Points, in no order, along strands that fork, close into loops and pass close to each other.
Points whose rows are less than 5.67 apart are linked; no others are. Some points are linked to none.
<340>: [-2.30 -4.68 -3.06 -5.35  2.20 -3.86 -0.44 -1.01]
<455>: [-0.11  4.67  0.93  1.42  3.72  2.86  1.18 -0.43]
<244>: [-1.55  0.29 -4.22 -2.61 -0.30 -2.20 -1.15  5.12]
<19>: [-1.26  1.59  4.28  4.08  5.51 -3.23  0.04  0.74]
<274>: [-3.22 -5.92  2.82 -3.60  1.62  3.47 -2.52 -0.59]
<325>: [ 1.77 -1.35 -1.67  0.38  3.19  1.23 -4.88  5.83]
<314>: [ 1.85  2.99 -0.12  0.20  2.39 -0.13 -3.98  6.83]
<172>: [-4.50 -6.15  2.39 -0.78 -3.32  1.12 -1.64 -1.13]
<554>: [-0.54  1.81  2.48  4.22  6.04 -2.99  2.08 -1.89]
<327>: [-2.73  1.23  4.84  0.32 -1.04  2.18 -2.18  2.94]
<210>: [-2.36  1.20  5.65 -0.18 -4.14  1.12 -1.07 -3.39]
<480>: [-4.63 -6.27  1.81 -4.40 -0.39  0.97 -1.64 -2.49]
<363>: [ 0.17  1.70  0.68  3.21  3.95 -1.91  2.77 -4.22]
<93>: [-1.65 -3.72  0.95  2.99  4.68 -2.53 -1.75  4.32]
<425>: [-3.46  1.49  5.82 -0.37 -3.88  2.86 -1.99 -0.48]
<189>: [ 2.16 -1.16 -1.68  6.39 -1.34  1.86  3.18 -2.94]
<147>: [-2.22 -1.19  3.05  3.86  4.07 -3.87 -0.84  3.09]
<227>: [ 0.18  1.92 -3.25 -2.73 -5.00 -6.69 -0.15  0.05]
<477>: [-3.05 -4.57  2.27 -1.42  0.78  3.70 -2.98  2.23]
<360>: [ 0.24  5.64 -2.70 -0.32  3.20 -4.84  1.51  1.06]
<544>: [ 0.51  5.35 -0.92  0.02  4.17 -2.17  0.05  2.50]
<501>: [ 4.06  0.25  2.15 -3.63 -5.97 -0.79  1.67 -5.06]
<471>: [-1.61  2.16  1.06 -0.69 -2.69 -3.00 -0.72 -0.66]
<111>: [-1.38  4.31  4.60  0.04  0.57  3.42 -1.76  1.95]
<235>: [ 2.01  2.80 -5.41  0.06 -2.97  2.92  3.14 -2.17]
<462>: [ 1.28  1.14  0.98 -0.68 -4.03  5.05  1.33 -4.95]
<537>: [ 1.85  3.52 -2.69 -2.63 -3.60 -4.90  1.33 -2.33]
<377>: [ 4.08  1.39 -3.65 -1.37 -4.47  1.83  2.63 -3.99]
<31>: [ 2.54  3.98 -3.93 -1.87 -1.33 -3.53  2.11 -3.19]
<140>: [-0.24  2.93 -1.75  2.57  1.53  4.43  2.44 -1.73]
<418>: [ 1.12  5.35 -4.78 -0.68  1.49 -2.24  2.37 -1.49]
<45>: [ 5.75 -4.37  1.56  0.99 -2.60  0.30  4.96 -4.71]
<478>: [ 5.51 -4.65 -0.53  2.95 -2.65  0.05  5.27 -3.50]
<143>: [ 5.06 -0.43 -0.86 -2.38 -5.36  1.16  2.70 -4.66]
<239>: [ 0.39  2.85 -3.81  2.08 -0.68  3.64  2.88 -1.88]
<522>: [-2.53 -4.54 -3.53 -3.35  0.97 -2.71 -0.50  0.63]
<54>: [-4.64 -3.21  3.31  0.39 -4.19 -0.17 -1.82  0.19]
<330>: [ 1.89  1.69 -2.61  7.40 -1.84  1.58  3.20 -0.44]
<112>: [ 0.34  1.42  3.84 -0.70 -3.88  2.13  0.24 -5.37]
<405>: [-0.70 -1.49 -4.90 -5.05  0.75  0.06 -2.15  5.12]
<529>: [ 4.63 -3.22 -0.75  6.48 -2.53 -0.06  4.36 -1.76]
<396>: [ 0.76 -4.33 -0.08 -2.64  5.25  1.15 -3.70  2.26]
<390>: [ 0.88  3.69 -1.08 -0.28  2.39 -2.36 -1.79  6.37]
<524>: [-2.86 -1.32  2.99 -0.23 -0.50  2.66 -2.76  4.14]
<190>: [ 2.09 -3.00 -1.76 -1.52  4.98  2.23 -5.14  3.01]
<539>: [ 0.07  4.76  3.31  0.02  2.84  2.81 -1.20  1.82]
<494>: [-2.62 -1.76 -2.95 -1.77 -1.92 -2.70 -0.54  2.70]
<176>: [-1.01 -4.83  0.91  1.13  4.34  0.06 -2.14  3.57]

A piece is all that can be reached along the links. How many separate loops has the piece of each point below (a circle has one, a figure eight two, a Y none), and how many tips (points with one link)?
<455>: loops 0, tips 3
<189>: loops 0, tips 2
<314>: loops 0, tips 2
<494>: loops 0, tips 2

A fork is a point with three links, a tip a point with one. Leave the first point through the second and follow the links. Name the first fork or tip that comes.
<390>; <544>: <227>
<480>; <274>: <327>
<45>; <478>: <330>
<327>; <425>: <462>
<176>; <93>: <363>

Name the points in between on the shortest way along the links from the first point to the second, in order.
<554>; <396>: <19> > <147> > <93> > <176>
<147>; <390>: <93> > <176> > <396> > <190> > <325> > <314>
<455>; <210>: <539> > <111> > <327> > <425>
<544>; <31>: <360> > <418>
